A landscape with many valleys, sampled at points; each row gives a point and its height.
A ball rolls from a point to the lowest of its 2 nearest points, and stops where none of them is lower. Distance is the straight distance between rows; heights are no part of it.
q_42 (h 274): [117  99 136 183 100 133  86 177  95  85 152 107 114  92 147 130 111 108
 122 116 165  95]
q_773 (h 551): [144 147 145 169  70 128  80 165  67 116 133  66 130 109  68 151 137 140
 153 114 108 136]
q_4 (h 181): [153  86 134 122 164 123 183 115 139 102 179 190 120 111 116 113 133 139
 128 175 114 119]
q_108 (h 699): [119 131 113 112 186 137 124 124 189 135  88 178 123 151 198 106  98 101
  74 132 195 138]
q_189 (h 160): [108 123 128 158  74 138 133 108 115 130 168  74 108 107 146 108 103 122
 164  80 121  85]
q_559 (h 129): [130  75 107 132 181 130 174 109 146 110 191 172 119 105 137  90 118 159
 115 152 115 126]
q_490 (h 393): [ 71 160  95 168  79 150  72 123 112 136 108  67 163 109 153 119 128 143
 136  70 143 126]
q_15 (h 347): [152 138 151 106 107 115 180 103 122 159 145 110 119 137  91 120 124 129
 187 135  83  99]
q_314 (h 364): [184 143 171  74 147 104 192  99 126 152 130 170 109 170  99 155 150 102
 143 175  73 119]
q_369 (h 349): [121 119 136 159  99 131 111 160  99 101 141  72 116  96 116 119 113 110
 163  97 113 111]
q_137 (h 294): [146 177 132 140 114 128  89 148 108 139  93 179 170 143 150 139 122 140
  67 156 207 139]
q_835 (h 427): [116 179 115 136  45 109 157  70 127 174 161 146 146 144 146 125 135 140
 164 116 112 101]
q_699 (h 162): [126 144 104  81 154 116 186  59 165 201 141  95  97 156 140 116 135 132
 155 123 100 134]
q_784 (h 273): [126 148 132  70 158 131 157  98 164 147 109 128 105 165 139 140 133  94
 127 113  91 139]
q_115 (h 149): [150 114 105 109 176  75 193  72 131 191 179 123 112 116 114 114 128 147
 164 174  99 107]
q_815 (h 529): [102  66 106 149 178 149 119 178 133  67 153 135 152  84 142  95 117 140
 106 114 125 178]
q_527 (h 654): [147 134 130 116 154 116 155  83 168 157 137 202  96 170 178 135 126 119
 120 161 166 117]
q_851 (h 265): [156 137 160  87 134 119 172 111 128 128 131 172 114 150 108 152 144 108
 148 161 106 122]
q_38 (h 582): [143 144 140 172  61 136  65 165  71 110 132  97 136 120  68 161 156 159
 126 133 133 139]
q_118 (h 267): [134 139 140 147 128 140  85 165 111 127  92 175 159 134 143 143 123 133
  88 161 220 129]
q_943 (h 445): [117 173 131  99  62 126 157  83 119 169 142  93 147 146 121 127 128 128
 180  88  92 121]
q_112 (h 388): [ 87 171 102 157  69 131  83 119 111 134 111 108 168 117 145 124 126 141
 126  97 151 119]
q_770 (h 366): [135 104 140 131 137 121 167 135 135 114 135  92 134 107  96  93 112 134
 166 116  66 114]
q_741 (h 130): [ 87 137 101 108 155 147 143  89 186 155 105 131 109 144 191 103 115 127
 131  99 156 123]
q_990 (h 74): [ 64 125  91 116 175 159 101 131 174 120  74  83 135 116 171 107 132 125
 112  85 158 167]
q_39 (h 371): [137 203 120 118  83 103 125  94 137 157 104 185 157 169 171 140 122 115
 107 127 142 130]
q_978 (h 383): [172  82 143 148 123  95 184 128 113 127 173 109  95 101  97  97 105 143
 151 145  73  70]
q_329 (h 620): [129 131 142 161  93 164  66 173 101 118 110  96 127 134  76 158 162 168
 122 134 150 164]
q_175 (h 298): [160 157 164  85  94 116 180 107 109 161 120 111 140 159  88 139 134 119
 181 132  72 112]
q_718 (h 398): [133 121 127  89 186 138  86 155 159 122  83 126 120 160 111 175 159 114
  48 138 130 182]
q_655 (h 202): [120 121 118 145 127 135 144 100 147 141 150 178 111 132 165 110 116 131
 146 143 170  89]
q_567 (h 320): [135 142 128  71 183 126 104 129 160 129  91 127 125 164 112 174 143  79
  68 128 100 163]
q_830 (h 578): [105  99 123 129 164 136 115 159 147  90 115 158 140 112 144 124 136 114
 116 144 175 139]
q_666 (h 319): [144 211 124 148  97 107 100 133 114 148  87 182 180 150 147 131 127 131
  57 157 181 140]
q_875 (h 216): [134 133 125  72 166 125 189  82 167 174 122  98 114 159 130 111 130 123
 132 113  61 139]
q_227 (h 415): [ 91 121 113 156 124 153  77 154 121 114 104  81 131 107 130 129 135 136
 137 107 165 144]
q_176 (h 182): [115 135 111 183  50 120 135  90 107 145 188 146 120 115 170 112 104 132
 136 111 145  57]
q_346 (h 385): [156 134 165 117 115 148  86 171 108 122  93 136 126 157  73 189 181 148
  95 163 154 163]
q_653 (h 137): [127 170 138 109  89 132  97 136  92 128 106 111 146 134  94 170 152 135
 142 125 130 145]
q_967 (h 663): [128 136 148 145 110 174  79 170 116 125  87  79 113 157  68 157 173 169
 121 127 126 186]
q_983 (h 240): [153 165 155  94 107 119 112 138  93 116 105 158 143 143  96 187 159 113
 135 159 135 134]
q_589 (h 381): [126 114 130  93 180 133 102 163 151 105  94 151 133 136 126 161 152 110
  70 156 154 172]
q_169 (h 315): [154 145 161 121  96 122 104 149  87 101 121 174 149 124  98 174 151 120
 136 168 156 123]
q_128 (h 435): [134  89 104 150 149 100 181  93 136 164 188  73  98  92 118  84 109 153
 157 128  90  86]
q_422 (h 367): [139 120 148 146  98 124  95 159  95  94 137 157 137 108 106 157 134 116
 138 151 166 114]
q_560 (h 380): [109 184 112 114  86 123 116 101 132 152 103 160 159 153 170 132 121 124
 125 111 150 122]
q_66 (h 100): [112 139 116 110 160 157  63 149 159 146  62 108 121 160 135 151 137 142
  57 116 183 173]
q_497 (h 176): [131 170 123 104 127 139  63 127 134 158  71 125 130 177 129 170 139 131
  59 119 166 156]
q_187 (h 465): [109 194 121  75 100 132 113  96 129 166  88  80 145 160 133 155 140 110
 136  79 101 158]
q_138 (h 666): [134 116 110 123 184 115 161  81 187 161 139 200  93 152 190 115 122 134
 111 168 170 118]
q_804 (h 175): [116  69 121 174 141 134 141 163 128  73 174 104 104  76 142  87 104 119
 122 112 109 113]
q_934 (h 333): [145  78 131 151 141 112 166 148 123 101 146 101 133 100 107  79 100 148
 143 112  52 123]
q_822 (h 378): [105 154 126 149  76 133  96 128  98 119 131  93 147 109 124 135 126 129
 160  93 131 114]
q_701 (h 414): [135 167 124 109  88 115 162  66 135 180 163 149 118 160 141 141 137 137
 168 132 119 109]
q_283 (h 532): [153 133 159 133 121 131  98 173  85 110 101  97 131 127  53 165 159 140
 147 153 111 152]
q_354 (h 229): [132 164 123  86 166 125  78  91 175 161  82 146 131 187 148 169 108  64
  79 103 131 146]
q_479 (h 390): [138 142 133 101 124 123 175  78 138 165 154 134 103 147 124 125 137 128
 171 139 112 109]
q_341 (h 396): [117 132 135 143 105 138 112 138 116 105 137 149 135 115 136 135 123 115
 150 130 161 103]
q_968 (h 251): [173 118 140  85 175  98 202  94 136 162 145 157 113 150 108 126 139 136
 127 172  65 127]
q_132 (h 621): [139 104 134 164 148 134 101 187 104 107  93  72 130 109  59 121 147 153
 132 135  80 188]
q_626 (h 192): [129 174 139  95  93 129 128 120 104 136 111 111 142 140 103 153 140 118
 165 113 110 130]
q_768 (h 581): [135 129 141 128 135 128 116 166 105 116  92  72 140 113  70 135 145 133
 157 131  87 157]
q_725 (h 168): [152 118 162 108 130 124 153 140 117  95 130 168 130 125 101 147 142 106
 151 166 121 119]
q_587 (h 400): [ 75 124 104 191 106 153  60 147 111 116 115  64 131  99 156 114 114 134
 126  82 171 121]
q_637 (h 456): [110 182 126  73  90 134 149  83 134 178 105  75 139 164 135 135 137 112
 160  76  91 144]
q_340 (h 494): [101  71 104 169 170 147  90 198 134  78 135 112 142  84 123 114 136 140
  94 126 148 181]
q_209 (h 167): [142  81 152 149 137 121 128 180 116  62 149 161 133  86 104 135 131 109
 120 162 145 126]
q_670 (h 310): [126 126 139 179  71 123  92 175  67  92 154  75 104  96 131 134 115 115
 133 106 131  99]
q_674 (h 141): [ 84 142 101 131 122 150 138  79 166 164 121 133 122 139 194  96 109 139
 146  94 167 103]
q_398 (h 221): [127 133 137 159 120 136 123 127 132 124 133 199 144 129 175 109  99 117
 127 152 203  95]
q_397 (h 288): [166  49 131 159 148 111 155 164  94  81 172 134 130  91 128  75  81 169
 120 108  55 125]
q_289 (h 449): [ 92  93 111 181 147 163  71 183 136 103 113  74 117  98 110 119 148 145
 112 119 157 175]
q_228 (h 605): [123 108 132  98 167 129 145 144 154  95 122 180 128 126 145 132 141 109
 107 150 144 144]
q_871 (h 255): [183  84 159 115 156 104 193 122 116 104 168 187 130 115  86 113 131 141
 130 183  74 114]
q_478 (h 472): [155 124 170 117 134 138  99 176  94 105 102 128 127 137  55 178 172 137
 118 176 129 164]
q_386 (h 236): [149  57 129 161 147 122 150 177 110  62 189 137 119  77 127  86 100 135
 109 126  88 124]
q_22 (h 408): [165 139 163 124  77 118 161 113  94 126 161 134 124 127  84 138 122 118
 180 143  96  85]
q_192 (h 237): [124  75 138 176 123 126 110 185 114  69 160 141 117  85 135 124 117 104
 117 140 170 104]
q_99 (h 650): [137  95 122 146 170 122 108 182 102 114  85  79 154 112  74 108 138 161
 123 126  55 205]
q_831 (h 637): [144 127 139 100 159 120 154 110 164 127 121 202 104 155 161 141 131 103
 115 159 154 129]
q_878 (h 239): [121 118 134 164 130 144  96 164 119 111 117 176 156 116 162 117 105 118
 110 150 221 106]
q_29 (h 106): [ 62 118  93 112 170 160 131 108 184 126  96 103 123 123 187  91 121 124
 124  77 149 143]
q_275 (h 474): [106 190 112  84 102 126 108  88 147 167  87 114 139 169 161 154 125 106
 117  80 123 146]
q_726 (h 392): [110 157 125 112 113 136 109 123 127 126 103 142 140 136 147 140 130 120
 136 116 160 125]
q_591 (h 556): [105  73 112 143 168 143 132 166 151  72 146 160 144  93 143 107 124 124
 106 132 149 142]
q_801 (h 259): [103  86 119 175 133 139 104 168 133  91 139 152 130  94 164 108 100 111
 121 133 196  98]
q_635 (h 95): [130  64  88 145 184 126 169 104 137 121 208 139 117  87 144  75 104 174
 116 136 106 117]
q_833 (h 11): [ 92 139 102  98 179 149  83 136 175 135  64  96 127 145 160 135 131 114
  79  97 162 170]
q_182 (h 128): [115  62 102 165 160 132 161 125 138  99 196 112 102  82 145  64 102 155
 120 113  95 107]
q_376 (h 268): [141 168 144 102 111 134  77 146 108 138  83 135 134 167  99 189 166 147
  88 141 150 158]
q_608 (h 60): [138 109 149 121 148 124 136 163 118  80 130 143 136 105  94 136 142 114
 139 156 121 136]
q_592 (h 348): [153 195 133 115  91 100 105 119 110 139  94 197 164 161 147 163 137 117
  86 154 159 135]
q_982 (h 112): [135 133  92  94 182  88 188  56 150 205 170 115  98 135 138 119 136 136
 157 160 111 123]
q_940 (h 187): [171 108 128 105 177  80 203  82 125 172 166 147 113 130  98 121 134 150
 150 189  79 111]
q_816 (h 159): [ 83 105 107 135 146 147 155 108 160 126 134  75 121 103 143  84 116 129
 155  84 110 124]
q_737 (h 261): [126 153 128  77 152 127 123 108 161 137  95 141 114 166 143 156 132  87
 106 113 123 141]
q_236 (h 190): [120 132 115 168  92 129 135  82 131 157 171 169 117 131 168 110 111 144
 152 132 162  75]
q_823 (h 148): [ 72 114  94 155 123 159 140  73 164 162 150  92 110 121 178  83 108 140
 160  85 154  91]
q_781 (h 327): [183  73 154 141 138  95 180 142 110  97 158 146 128 105  83 101 109 151
 141 154  54 102]
q_294 (h 138): [ 96 113 118 143 111 144 155  95 143 147 153  57 113 108 137  88 112 126
 179  81 107 103]
q_899 (h 436): [122 156 122 131  54 125 151  84 117 160 167 108 138 130 123 120 126 132
 182  99 103  96]
q_843 (h 471): [159 134 162 145  72 107 133 149  77  99 150 104 123 105  88 142 117 111
 170 122  99  90]
q_520 (h 211): [136 183 120  88 134 122  68 105 150 162  78 136 137 187 137 180 121  94
  69 106 141 150]
q_156 (h 173): [ 96 140 111 177  49 133 119 116 106 124 171 102 122 103 167 112 105 123
 139  79 126  70]
q_548 (h 241): [146 185 152  83  83 118 156 100 108 153 129 136 139 160 110 160 144 112
 164 122  90 122]
q_749 (h 514): [154 139 161 154  77 110 107 167  68 107 133  75 130 108  71 145 117 121
 173 117  91 112]
q_188 (h 690): [158 100 141 120 181 117 112 189  88 118  73 102 166 132  75 130 145 169
 105 137  32 204]
q_862 (h 418): [142  87 125 163 128 111 176 118 122 133 181  73  88  96 119  84 102 142
 152 116  87  78]
q_877 (h 680): [108 100  91 109 196 135 160  92 199 140 139 183 104 143 194  92 122 136
  87 135 152 142]
q_208 (h 308): [131 131 136 111 158 131  97 160 139 125  84 169 138 140 144 154 131 117
  82 160 202 144]
q_795 (h 691): [ 97 108  96 114 188 145 142 116 199 127 106 170 119 140 197  92 112 122
  90 119 169 139]

Call two points neighbours if one is among the 2 nearest of the other. Go from one point of each pair to the other, from neighbour to neighbour, staying as low as possible. Name the highest point that can't be avoided.
q_294 / q_982 => q_784
q_833 / q_192 => q_801
q_653 / q_608 => q_341
q_294 / q_833 => q_823

Two balls start at each pair of points below. Name the first point that both come to, or write never.
q_878 / q_341 => never
q_128 / q_397 => q_635
q_770 / q_862 => q_635
q_835 / q_22 => q_15

Write out the way that a ball takes from each point below.
q_674 => q_741 q_29 q_990 q_833
q_187 => q_637 q_943 q_899 q_835 q_701 q_479 q_15 q_175 q_548 q_626 q_653
q_188 => q_132 q_768 q_283 q_478 q_346 q_376 q_497 q_66 q_833
